Each row is a point on a landscape with many valleys, with its height.
From any point a ball rolls to the lowest of the 6 points nearest to it. It stops when none of these is lower. Distance is the straight distance between rows; heights are no part of it.
paf: [ 14  37  18  -9  21  27   5 -16 -11   1  27 -11 -20   5   7 -15  27  20
  11 -35  -5  46   9  12  17  12   4   7   1 -33   5   0 -10  12 -13]  height 511
Duse: [-25 -42   2   9  -6 -29  10  10   5  18 -15  -4  19   7  -2  33 -25 -18
  -6  38  -1 -25  -7 -10 -28   5  13  -3  -7  39  15 -14   4  13  -9]  height 28
Reze: [ -1   4  -3  -4   7  12  -4  -9  21   0  16  -3 -40  -3  -1 -22   4   0
 -13 -35  -2   7 -13  12  15   5  12   2  13 -40 -18 -11 -32 -28  13]  height 211
Zed: [  0   6   5   3   0   0   5  -6   1  -1   3  -6  -9  -6  -3  -3  -7  -1
  12 -23  -3   7   8   8   1  -4   6   7  -6  -6   3   7  -3   5  -6]  height 539
zis: [  9  18   1  -8   5  11  -3 -11   8  -7   8  -6 -38 -11  14 -24  10   9
   1 -32   1  15   0  12  20   8  12   6   7 -37  -7   1 -23 -13   4]  height 332
Ziniv: [ 15  53  -4 -11   4  32  -6 -26  -3  -5  16  -6 -38  -6   9 -25  32  12
   5 -42  -2  43  13  16  18  18   3  21  14 -47  -3  13  -8   1  -2]  height 406
gafu: [  0   5  -7   2   2  20  -9  -2  29   4  16  -7 -43  -5  -2 -21   2 -10
 -28 -44   2   5 -19   6  14   8  19   8  15 -52 -32 -23 -46 -21  21]  height 244
Tov: [  6  17 -13   8  -4   4 -16  -3   9   1   1   0 -36 -11   0 -24   2   2
  -2 -29   0   2   1   5   7  -3  -2   9  12 -36 -18  13 -16 -26   7]  height 290
Tuki: [-19 -41 -16  13 -15 -32   4  21  -2  15 -19   0  22   4 -11  32 -18 -18
  -2  37   6 -30  -9  -3 -22  -1   5  -5 -10  44   4  -9   5   6   7]  height 349
nizod: [ -4   1   5  -5  -1  -9   8   3 -19 -10  -8  20  39  17   9  16  -6  12
   9  55   3 -12  -4 -11  -2   6 -20  -9 -17  48  25  12  24  16 -20]  height 137
pedug: [ -7  -9  10  -1  -6   1   0  -3  -7   1  -4   0  10  -7   0   6  -8 -11
   2  -1   0  -5   3  -1  -7 -11   1   2  -4   8   4  -1  14   5  -3]  height 391
lozuk: [  1   9  10  -4  23   2  22  -4   4  -3  18  -4 -19   4   3   4   4   2
   6 -33  -7   8  -2  13   2   4  20   4  -3 -13   3   0 -12   5 -14]  height 530
tubi: [  9  15  11 -11  25  11  19  -2   1   4  33  -9 -24   4  10   4   4   3
   7 -39 -11  13  -9  20  11  16  24   6  -3 -21   5  -6 -20   5 -11]  height 522
Duki: [ -9 -15 -15  22 -18 -23   1  10  -1  -8 -16   2  45   8  -4  20 -17  -3
   4  57   6 -23  -9  -6  -9 -26 -19  -7 -10  55  -3   2  25   0  -5]  height 467
fufu: [  5  12 -15  15 -14   3 -23   3   5   7 -10   0 -12 -17  -3 -13  -1  -6
  -6 -15   8   1   3   3  -3 -13 -12   2   1 -22 -18  15  -5 -17  11]  height 399
Zovas: [  3  17 -17  15 -15   7 -16  -2  12   3   4  -7 -28 -10  -3 -26   4  -4
 -15 -24   4   7  -7  -2   4  -8  -2   2  16 -38 -30   3 -31 -34  18]  height 355
mulip: [ -2 -33 -16  17 -17 -17  -8  19  -5  16 -17   5  11  -8  -8   7 -16  -6
  -8  19  -5 -25  -5  -5 -10  -8   1  -5 -11  16 -10  -9   4  -9  18]  height 499
vaf: [ -6 -16  19  -6  15  -1  18   2  -9   0  10  -1  16  -5  -1  10   1 -11
  10  -6  -6   1   4   3 -10   4  13  -4   1  14  14  -1   0  19 -10]  height 364
Razof: [ -5  -2 -16  21 -15 -19   1   7  -4  -9 -18  10  46  13   2  12 -15  10
   7  71  13 -23  -5 -14  -3 -12 -19 -11 -12  49   7   6  33  11 -13]  height 424
Lim: [  3  -9 -11  22 -10  -7 -24  10   4  17 -15   1  -8 -14  -7  -6  -6 -12
 -14  -8   6  -4  -9  -9 -10 -17 -11  -7   1 -19 -30  -1 -10 -27  13]  height 416
Fudab: [-26 -43  11   4   0 -33   9  11  -5  15 -11   3  37  10  -8  30 -18 -14
   2  45  -2 -30 -10   5 -20   5   2  -9  -5  51  18 -11  -3  19 -15]  height 291
sakag: [  8  11   5 -11  20   1  18  -1  10   1  13   0 -34  -1   3 -11   0  -1
   1 -31  -5   8  -8  19  12  23  22   7   1 -24   2  -7 -24  -9   2]  height 434
bak: [  2  -3  13 -15  34  -5  22   6  14  12  11   0 -25  -2  -1   9  -1 -19
   1 -22 -10  -3 -17  12   1  24  29  -1   2 -14  10 -12 -21   0  -3]  height 512
lin: [ -5  -3  -4  -5  14   5   1  -1  22   8  16  -1 -34  -9  -8  -3  -8 -11
 -16 -27   1   0 -18   7   9   9  19  -3   9 -37 -11 -22 -35 -25  12]  height 311
lapam: [  4  -6 -16   3 -21  -6 -17   9   1  -6 -22  -8  14  -1   5   4  -1   0
 -11  17   6  -7   2  -8   3  -8 -14   1   2   9  -8   3  31 -10  15]  height 562
Sulo: [ -2  -5  19 -10   6   3   2  -5 -12  -8  11   8  24  -2   1  11   4   1
   6  15  -6   2   5  -4  -5   5  -8  -6  -5  33  17   9   7  16 -21]  height 118
Pelek: [-22 -45   6   4   2 -28  12   9  -5  14  -5  -3  19  11  -2  27 -18 -13
   0  27  -5 -24  -4   0 -17   6   8  -5  -1  38  18  -9  -4  15 -10]  height 259
bal: [ -6   0 -15  19  -9  -1 -22   6  18  11  -4   1 -24 -12  -8 -12   0 -18
 -12 -17   7   0 -13  -3  -5 -11  -4   1   3 -34 -29  -6 -28 -32  17]  height 361
guf: [-15 -34  -4  13 -18 -18   3  15  -8   7 -15   0  20   2  -4  21 -14 -13
  -9  29   3 -31  -4  -3 -15  -7   5  -1  -9  30   0  -7  10   5   7]  height 468
Defus: [ -8 -19  13  -1   7  -2  11   1 -11  -1   5   1  16   1   1  16   0  -9
   4   5  -1  -3   1 -10  -8  -2   7  -7   5  18  10  -4   8  13  -8]  height 282
Zam: [ -8 -34  -4  10  -7 -17   2  15  -6  16 -11   3   2  -5  -5  11 -15 -14
   1   8   0 -25  -3 -12 -12  -1  12   3  -3  10   1  -5   2  -4  10]  height 407
rur: [-14 -20  14  -3   1 -14   6  -4 -15  -7  -2   3  28   7   2  10  -5  -7
   2  25  -2 -11  -2  -4 -14  -3  -3  -6   0  33  15  -3   7  15 -11]  height 371
fuzem: [ 14  32  -7  -5  -1  13 -13 -10   0  -8   8   0 -36 -12  11 -26  22   5
  -1 -34  -1  20   5   7  14  10   3  14  21 -47 -13  13 -20 -17  14]  height 350
netud: [-16 -29  12   1  10 -11  15  18  -2  14   1   1   2  -2   2  15  -5 -19
   5   1  -7 -22  -8 -10 -17   6  19  -2   1   7  15  -8  -2   9   1]  height 292
mizet: [  2  -2   6 -14  32  -7  16   1  15  16  16   5 -31  -3   0   5  -8 -19
   0 -24  -3  -6 -18  10   2  19  16  -2   5 -19   4 -11 -28  -8   7]  height 450
sus: [  9  34   8  -9  -1  17   1 -12  -8 -10   4  -8 -28  -2   8 -20  26  14
   5 -37   0  28  15  10  16   3   3  15   9 -37  -6   7  -2  -1   2]  height 146
pego: [-15 -20  -3   3  -8 -28   6  10  -9  -4 -12  10  44  15  -3  17 -16  -1
   7  63   2 -28 -11  -9  -9  -3 -13 -10 -18  60  17   4  18  22 -20]  height 317
vara: [-21 -24   1   1  -7 -19  -3  11 -13  -2 -14   0  36  11  -2  17 -13  -3
  -2  38   4 -23  -5   0 -11  -6  -5  -8  -6  48   6   1   8   4  -3]  height 435
Dilu: [ -3 -14  17  -2  -6 -22  15  10 -19  -3 -12  13  37  16   3  17 -12   1
  15  48   5 -23  -6  -7  -8  13 -14 -13 -15  64  26   6  17  26 -22]  height 266
Leder: [  2   4   3  -9  -4   8   8  -8 -10 -13  -4  10  24   5   0  10  -3   4
   4  29   6   5   8  -6   1  10 -16 -12 -10  33  16   4  22  14  -9]  height 328
tam: [ -8  -5 -25  27 -22 -21  -4  10   5 -13 -28   6  42  16   6   6 -10  16
   3  68  11 -15   3 -18 -13 -37 -27  -6  -7  42  -3   3  43  -1   0]  height 604
vovot: [ 10  29   0   2  -3  20   2 -13 -12  -4  -6 -14 -13  -3   8 -19  21  13
   8 -25   1  15  18   3  18  -1  -9  10   7 -29  -2  14  -1   3   3]  height 403
rodo: [  1   7 -16   4  -9  17 -16  -1  28   0   4  -8 -43  -3   0 -26  11  -9
 -29 -39   6   4 -18   3  14   4  16   2  20 -55 -34 -13 -42 -29  20]  height 262
koga: [ 15  19  19 -17  25  23   9   0  -6  -3  24   7   5  16  -7  -4   6  17
  16 -19 -11  28  17   1  11   8   2   2  -4   2  14  10  -3  25 -30]  height 492
Rudil: [  3  29   0   1  -3  16   0  -8  -4  -6  -6  -8 -10   8   4 -15   6   6
   7 -20  -3  16  11   2   5  -1  -8   9   1 -20   1  11   3   4  -4]  height 453
teko: [  7 -11  22 -12  11   0  14   0  -5  -3  12   2  23   0  -4  15   5  -7
  10   4  -5   3   7  -1  -9  13   9  -8  -2  27  17   3  -3  23 -25]  height 280
Pez: [ -5  -1  10  -7  -2   5  -1 -11  -8  -6   1  -6  23  -2  -6   7  -7   2
   2  17   2   2  10  -4  -1  -7  -5 -10   1  24  10   5  20  12  -7]  height 381
demef: [ -3   9 -18   5 -15   7 -15 -15  -1 -11  -6 -11  16   8  -1   1   9  12
  -9  24   8   3  11  -7  -8 -18 -27   6  -4   9   8   3  28   6   7]  height 625
Pemom: [  0  10  -8  -4 -16  11   0 -18  -3 -18   2  -3  20   7 -10 -11  10  19
   1  21  16   9  17  -5  -1  -7 -28  -5  -4  20  10  10  28  12   2]  height 265
Nak: [  5  15  -4  -1  -3   8 -11  -8   8  -2  14   0 -40  -5   1 -31  12   6
  -8 -39  -2   5  -6  10  20   4   6   5  14 -46 -16   1 -30 -18  10]  height 235
Rutif: [  4 -30 -24  30 -25 -19 -20  15   0   7 -28   5  13  -8 -14   6 -21  -3
 -18  21   2 -25  -9 -16 -16 -11 -11 -10  -7  15 -11  -6  18 -17  20]  height 609
vade: [ 13  13   7 -15  16   5   8  -5   6  -1  19  -1 -36  -4  11 -15   2   7
  -1 -42   0  13  -4  15  15  16  18  11   4 -29  -7  -6 -26  -7   2]  height 359
Buvis: [  8  14  20  -9  19  16  13  -7  -5  -4  20  -6   7   7  -7   6   9   9
  15 -14 -17  18  11   4   5   4   9   1  -6   6  15   5  -8  19 -27]  height 365
Lasu: [  4 -16 -10  17 -15  -8 -21  10   4  11 -18   3  -2 -18  -7  -1  -6 -11
  -7  -5   9  -9  -3  -9  -4 -14 -10  -2  -1 -11 -16  -1   5 -12  19]  height 491
vemus: [ -6  -7   3  -1  -8  -4  -8  -8 -11  -6 -10  -5  18  -3  -7  11  -4   1
  -8  17  -1   0   7  -6  -4  -8  -5   1  -2  22   4   1  22   9   4]  height 463
goge: [ -3 -20  -5  10 -21 -12 -10   4  -8  -8 -18  -4  26   0   2  12 -11   0
  -2  20   2 -13  -1  -3  -4  -9   1  -5  -5  26  -3  -7  22  -1   9]  height 283
Gadu: [ -4 -19  17  -5  22  -8  17   9  -3   7   8   0  -3   0   3  18   1 -14
   6 -10  -9  -3  -1   1 -11   2  18  -5  -1   4  10  -3  -3  12 -11]  height 405
fune: [ -3  -6  16  -5   7   3   9  -8  -8  -7   6   0  20   1  -3  11  -1  -4
   3   3  -3   1   8  -2  -9   2   0  -4   0  22  15   5   5  18 -15]  height 255
fod: [ -5 -31 -15  17 -24 -23 -12  10  -3   0 -23  -8  24   3  -3  17 -16  -1
  -6  32   0 -26  -3  -4 -10  -9  -3  -4  -8  32  -7  -6  19  -2  13]  height 464
beda: [  0  14  -6   0 -13  12  -8 -14  -2 -10 -10 -15   9   5  -7  -9   5  -2
  -1   0   2   9  16  -1  -4 -12 -17   7  -6  -6   1   9  16   6   0]  height 538
vepo: [ -4  -8  -2  -7 -10  -4  -8   1 -12  -9  -9  -2  28   3   2  11  -4   4
  -4  31   4  -5   1  -4  -4 -12 -14  -5  -1  33   4   4  19  11  -5]  height 432
kopod: [  0   1  -2 -18  32  -4  14   0  12  17  22  -4 -29   2  -9   2  -7 -17
  -6 -26  -3  -4 -24   8   7  24  26  -2   8 -27   4 -17 -35 -17   5]  height 423
pufa: [ -7  -3 -16  20 -23 -10 -12   5   1 -13 -29  -6  32   4   4   6  -2  17
  -6  40  12  -4  -2 -10  -7 -23 -21  -1  -1  27  -2  -5  34  -2   9]  height 645
volel: [-16 -43  13   3  11 -21  21   7   3  24  -6  -8  10   7   7  21 -15 -19
   5  16 -12 -26 -10  -5 -14   9  21  -3   4  19  25 -12  -4  11 -14]  height 356
Bofe: [-17 -27   6   5  -5 -12   7  11  -8   7  -4   1  12   0   0  14 -12 -14
  -1  15  -7 -20  -3 -10 -14  -2   9  -6  -4  15   7  -5   8   0  -2]  height 385
Dur: [-10 -33  12  -5   3 -15   8   3  -9   5  -4   0  24  12  -5  22  -6  -4
   0  21  -7 -20  -1   0 -15   2  11  -8   4  37  12  -6  -2  16  -6]  height 351
Zireg: [  1   5   2   3 -12 -13  12   7 -11  -9 -17  29  44  20   7  21  -6  12
  17  67   9 -20  -6 -18  -7   4 -20  -9 -16  46  22   7  34  21 -22]  height 248
Rika: [  4 -31 -13  23 -11  -7 -22  17   4  14 -16  11   8 -15  -4  -5  -7 -12
 -11   7   2 -20  -9 -11 -11 -17  -9 -17  -4   0 -18  -4   4 -14  22]  height 505
sovud: [ -4 -11  -2   4  10 -14  -7   9  10   9   4   9 -10 -12   1   4 -11 -18
  -3 -11   5  -9  -6   0  -6  -9  10   0  -2 -14  -8  -5 -14 -20   8]  height 433
fuvar: [ 21  31  11 -14  15  20  -2 -21  -4  -6  17  -6 -37  -4  11 -19  23  13
   0 -49  -4  37   2  21  20  14  12  14   5 -38  -2  -5 -18  -5  -7]  height 390
gelip: [ 19  30  10 -10   7  13  -3 -15  -1  -4   8  -2 -37  -8  11 -20  18  10
   9 -37 -11  33   3  17  21   8   4  10   4 -39  -6   1 -16  -8   1]  height 352
Dovot: [ -1  11  -8  -7 -16   3   5 -10   1 -18  -3   4  25   9  -4  -3   9  19
  -3  38  11   9  13 -13   2  -3 -31  -5  -7  27  11   7  27   7  -4]  height 556
Nol: [ -6 -21 -23  24 -29 -20 -11  19   1  -6 -35  -2  26   0  -2  14 -19   5
  -8  32   5 -29  -8  -6  -7 -19 -14  -3  -9  34 -10  -3  27  -7  21]  height 608
Moveg: [ -6   9  -7   5   7   3   0  -4  25   5  13   2 -35 -12  -2 -13  -3  -8
  -9 -25   2   2 -14   6   6  -1   3  -1   9 -36 -13 -12 -34 -26  16]  height 293
beba: [  5  32 -16  -2 -17  25  -4  -9  -9  -9 -10 -16   0  11   3 -19  22  17
  -1  -6   7   9  22  -4  -3 -11 -17  10   1 -21 -10  21  20   0  14]  height 518
rilav: [-12 -36 -23  27 -19 -34 -11  24   5  11 -32   0  24  -9 -13  28 -24  -9
  -9  40   3 -34 -11  -8 -17  -7  -6  -7 -13  37 -12 -16   9 -11  24]  height 534
Liba: [ 12  43 -23  -7  -9  19 -16  -4  -5  -7  -2  -8 -26 -12   6 -26  18   9
   6 -22  -2  20  19  -2   9   0 -13  14  11 -48 -19  15  -4 -11  19]  height 459
pegik: [  1   0  -7  13  -3  -9 -19   6  17  10  -8   5 -19 -14 -11  -7  -6 -16
  -7 -17   9   1 -10  -4  -6 -13  -9  -5   4 -24 -19   0 -13 -23  13]  height 397
Bubi: [ 13  35 -10  -4 -11  19 -24 -13   8  -8  10   0 -42 -19   7 -29  26   5
  -9 -35  -2  24   6  11  18   2   4  14  27 -52 -21  15 -18 -22  18]  height 408
Vosap: [  6   6   1 -12   1  19  -8 -10  21   6  18  -4 -43  -6  -1 -26  16   2
 -20 -48  -4  15 -17   8  22  11  21   1  21 -53 -18  -6 -37 -26  18]  height 41
Terus: [ -5  -5   6 -11  27  -7  14  10  12   3  12   3 -19  -7   1   7  -7 -14
   6 -18  -4  -9 -13   7  -4   7  20   2   0 -14   1 -13 -17  -8   3]  height 462
tazu: [  9  34  20  -9  17  29   6 -11 -10  -4  23  -6  -7   8   7 -17  19  20
  14 -28  -9  33  20   6  16   5   2   5   5 -18   8  10  -2  18 -17]  height 448
dumig: [  6  -8   6 -22  30  17  17  -7  17   8  27  -4 -41   1  -9 -10  -3  -8
 -18 -40 -11   5 -21  20  25  18  25   1  16 -40  -7 -14 -46 -13  17]  height 234
pibo: [ -1  11  14   1  -1  -8  14   9 -16   2  -6  27  40  24  -2  23  -1  15
  14  59   5 -14  -9 -19  -3   6 -14 -13 -18  52  26   9  37  24 -33]  height 55
Nop: [ -3 -21  -6  10 -16  -9 -15  11  -1  -1 -15   5   3 -11   1   5 -15  -7
  -3  -3   7 -15   0  -8  -9  -8  -3  -2  -3   1 -13  -1  11 -11  16]  height 506
tanos: [ -8   9 -20   7 -20   6 -11  -8  -1 -18 -17  -7  24   7   0   1  13  13
  -8  34  10   7   5  -7 -10 -17 -23  -3  -1  16  -4   5  37   3   9]  height 656
Fof: [ -5 -22  11  -8  33 -16  22   6  -1  12   7  10  -7  -2   5  14  -5 -20
   5 -11  -7 -17 -16  -6  -4  10  30  -2   1  -4  12  -9 -12   8  -6]  height 425
tig: [  0  11 -10  15 -16 -13  -1  12  -3 -20 -17  20  43  18   7   5  -6  21
  13  71  16  -9   3 -24  -7 -11 -28 -14 -16  36  10   4  43  16 -11]  height 461
Medu: [ 10  13   6 -16  13   9   0 -11  14   1  17  -3 -40  -6   7 -30   8   7
  -6 -40   0  11  -6  18  17  14  11   8  13 -43  -9  -3 -32 -19  10]  height 249
Vusun: [  5  10   5 -10   1  17  -3 -11  -5 -11   3   9  23   5 -10   3  -2   8
  -1  18   1   9  17  -2   1   8 -23  -5  -2  23  12   6  18  11  -9]  height 455
Novo: [ -5 -12  -2  -7 -10 -12  -5   4 -10 -10 -14   5  38   8   6   8  -8   6
   3  48   3 -11   1  -6  -3  -7 -15 -10  -4  40  13   0  23   2  -1]  height 334
mef: [  9  25  12  -6   9  27  14  -9 -11  -1  16   1   7   9  -3 -15  10  22
  11 -15  -7  27  22  -2  10   7  -7  -1  -2  -9  12   9  -2  19 -14]  height 465
zovu: [ -1   2   9  -9   7   9   5 -13  -4   0   7   3  15  -1  -4   8  -3  -4
   8  -1  -3  11   5  -1   0  -6  -7   1  -4  13  10   7   5  13 -15]  height 331
sito: [-20 -35  16   1   3 -26  12   9 -11   6  -7   6  31  13   0  19 -14  -7
   7  36   0 -24  -6   0 -17   9   0 -11   2  50  23  -7  -5  19 -16]  height 346
Kuda: [  7  39   9  -6   3  25  -1 -14 -10  -2   8 -10  -7   0   8 -21  22  14
  14 -24  -2  36  16   5  13   2  -9   8   6 -33  -5   7   2   3  -3]  height 396
fefim: [ -8  -1 -16  11 -19  -6 -11  -1  -5 -12 -13   0  36   9   6  12  -4  10
  -3  54   9  -7  -1 -16  -5 -20 -20  -2  -4  29  -3   1  37  -2   6]  height 514
Pes: [  0  -9   5  -1   1 -10  -1  13   5   1  -4   5  -5 -12   0   7 -12 -12
   2 -14   1  -6  -2  -5  -3  -5   8  -2  -5  -3   0  -2   2  -5   5]  height 437
runof: [ -7 -24   0   1   9 -18   3  14   6  14   1  10  -5  -5   3  14  -9 -17
  -3  -4   0 -16  -8  -7  -7   1  19   2  -2  -4   2  -9  -5   1   1]  height 378
Meki: [  2   2   2  -6  27   0   8   2  19   5  20   3 -33  -9  -4   3  -5 -12
  -6 -25 -10  -5 -14  15   9  16  22   1   7 -28  -6 -14 -38 -17  12]  height 379
Ler: [ 16  47 -16 -10  -6  24 -12  -9   2  -4  10  -8 -40 -23   8 -28  32   8
  -5 -39  -5  31  20  10  14   2  -3  14  21 -57 -20  17 -12 -19  17]  height 443
zepo: [  8  -1  19  -7  15  11  14  -2   1  -3  23   1  14   4  -6   7   5  -1
  11 -12  -6  15  11   5  -3   9   7  -4  -2  17  16   5  -3  22 -27]  height 151
Bem: [ 17  30  16 -17  23  28   6  -7 -11  -5  31  -3  -3   9   5 -13  19  17
  11 -26 -12  45  16  11  18  12   1   4   5 -17   8   4  -6  17 -27]  height 532
foti: [  6  22 -22   8 -17  13 -11  -7  -2  -4 -16 -15  -3   3  -4  -5  11  10
  -2  -5   7   5  14   2   0 -12 -20  15  -3 -14 -12  19  19   0  10]  height 240
Tif: [-11 -24  22  -6   8 -16  16  14 -16  -2  -3  13  32  11   3  16  -6   2
   9  42   4 -16  -5  -5 -11  13  -9 -19  -7  54  27  -4   8  27 -28]  height 323
Rig: [  5  10  10  -5   6  18   4 -14  -9  -1  10  -7   7   4  -3  -6   3  11
   4 -11  -3  11  20   1   8  -3  -6  -1  -8   1   4   9   5  16 -13]  height 489
Zesot: [ 25  20  14 -23  22  12  11 -11  11  -1  30  -4 -40   2   9 -20  19   6
   0 -53  -2  28  -5  21  22  23  22  14   5 -41  -4  -8 -26  -6   5]  height 398
lev: [  8 -18 -19  16 -19  -8 -26  14   3   4 -23   2   5 -11  -8  -4  -5  -3
 -10   9   3 -15   3 -10  -2 -15 -11   0  -6   0 -16   7  22 -11  23]  height 605
Duzu: [ -8 -38 -21  22 -19 -27   0  26   4  16 -19   3  20  -5 -13  28 -27 -15
  -1  29   1 -36 -10 -10 -21  -1   0  -5 -13  35  -5 -16   3  -7  16]  height 490
Pilug: [ -2   0  -6  -9  11  13   2 -12  26   8  19  -8 -47  -4 -11 -19   2 -10
 -23 -39  -2   2 -18  11  19  12  27  -2  14 -45 -20 -22 -44 -25  20]  height 245
zabun: [-16 -17 -11  12 -20 -14   0   5 -10  -4 -13  -4  37  10   5  11 -13  -4
   0  47   5 -20 -13  -3  -6 -19 -12  -7 -10  41  -1   0  20   2   0]  height 460
Bida: [ -2   6   2   4  -7   2  -7  -4   1   2 -11   0  -5  -7  -2   2  -7  -4
   4  -9  -2  -7   7  -7  -8 -12   6   3  -3  -4  -7   1  14   0   5]  height 480
Kego: [  1  -2   2   2   4 -14  -1   5  11  11   3   8 -27 -13   3  -4 -10 -13
   1 -21   1  -2  -4   4  -5  -5   5  -5  -3 -24  -6  -6 -13 -15   2]  height 449
Gupig: [ -2  -7  21  -1  24  -2  25   3   1  11  22  -2  -2   4   6  13   4  -8
   5 -19  -5   4  -5   8 -10   9  21   1  -1   0   8   1  -8  15 -14]  height 484
sug: [  2   7   0   4  -1   2  -6   0   8   4  -9  -3 -15 -13  -4  -9  -1  -5
   3 -21   0  -6   5   5  -1  -4   2   6  -4 -23 -10   7 -11  -9   1]  height 473
Novuf: [  3  -2  16 -16   6  17  15  -5  -5  -6  13   9  19   4 -11   7  -3   4
   3  13  -5   7  16  -4  -3  10  -5  -5  -7  33  15  11   5  22 -23]  height 284
zudor: [ -2  11 -23  16 -17 -23  -3  12  -1 -17 -19  13  41  15   8   3   3  25
  10  73  19  -6   3 -24 -14 -28 -36  -6 -10  30   2   5  46  11  -6]  height 594
Mepil: [  2  19  -2   2  -3   5  -7  -6   6  -4  -4  -4 -28  -6   8 -21   5   9
   9 -26  -8  11   9   9  10   2   6   6   5 -32  -7   6 -16  -7   0]  height 389
ril: [  4  20   1  -4  -2  24  -1 -18  -9  -6   1 -10   8   8  -2 -16  19  14
   8  -9   3  23  24  -3  10  -9 -17   4   5 -15   9  19   9  15   0]  height 516
tosum: [  6  27   7  -1   2  24   1 -14  -7   2  13 -10  -7   6   6 -15  15  17
  13 -18  -4  23  16   6   8  -2  -2   9   4 -14   5   5   3  14 -10]  height 214
zug: [ -1 -20  -2   5  -4 -11  -2  10  -2   3 -12   2   3  -9  -2   8  -9 -13
  -2  -3   0 -14   3  -6  -9  -5   8  -2  -3   4  -2  -3   2  -1  10]  height 442
pazu: [ 16  37  22 -25  26  34   2 -16  -7  -9  37  -7 -35  10  11 -18  26  18
   5 -47  -6  55   8  18  18  21   8  20   6 -36   2  -2 -11   5 -14]  height 498
baren: [  7  23 -14  -1 -12  22 -23  -6  11  -7  10  -1 -42 -15   0 -26  21   0
 -16 -37  -3  19  -4   2  17   1  10  11  25 -56 -32   4 -31 -34  18]  height 372
dise: [ 24   6  10 -30  28  10  19  -8  10   5  26   0 -42   2   5 -13   5  -3
  -1 -41  -9  10 -12  21  21  24  25   7   7 -31   2 -13 -35 -11   7]  height 387
zogal: [  7  16   9  -4  18  12   8  -9  -2  -1   7  -8 -27   1   6 -12   2  10
   9 -30 -13  17   6  10   9   5  13   8  -2 -20  -1   0 -11   1 -10]  height 478
Ponuv: [ -3   9  14 -17   1  -7   8   2 -16  -3  -5  21  36  15   2  20   2  14
   9  37   6 -14   4 -10   1  18 -12 -13 -14  54  24   6  23  24 -29]  height 247
pena: [  6   2 -22   6 -14   0 -25   4   4   0 -22  -4  -6  -9  -5  -1  -2  -9
  -7  -3   4  -5   4  -5  -2  -9 -14  13  -4 -12 -10  11  16  -9  16]  height 528
nub: [  3  -9  -4   8 -18  -2 -13   0   1  -4 -20   0  10  -6  -1   5  -6  -2
  -8   1   7  -4   3  -6  -5 -13 -13   3  -5   1  -5   3  22  -4  11]  height 584

Call two points neighbours if one is among the 6 nearest of the other. Go from one point of each pair to the other, from neighbour to neighbour, staying as low as possible. Name the highest point that can't be avoided.
tosum / sus | Kuda
netud / pibo | volel
sus / foti | fufu
Sulo / pibo | Leder
zepo / Duse | sito
zepo / Sulo | fune
sus / Vosap | fuzem

For each start below, name the point where the ball stops.
Bida | Sulo
Rika | Vosap
lev | Vosap
bak | Vosap
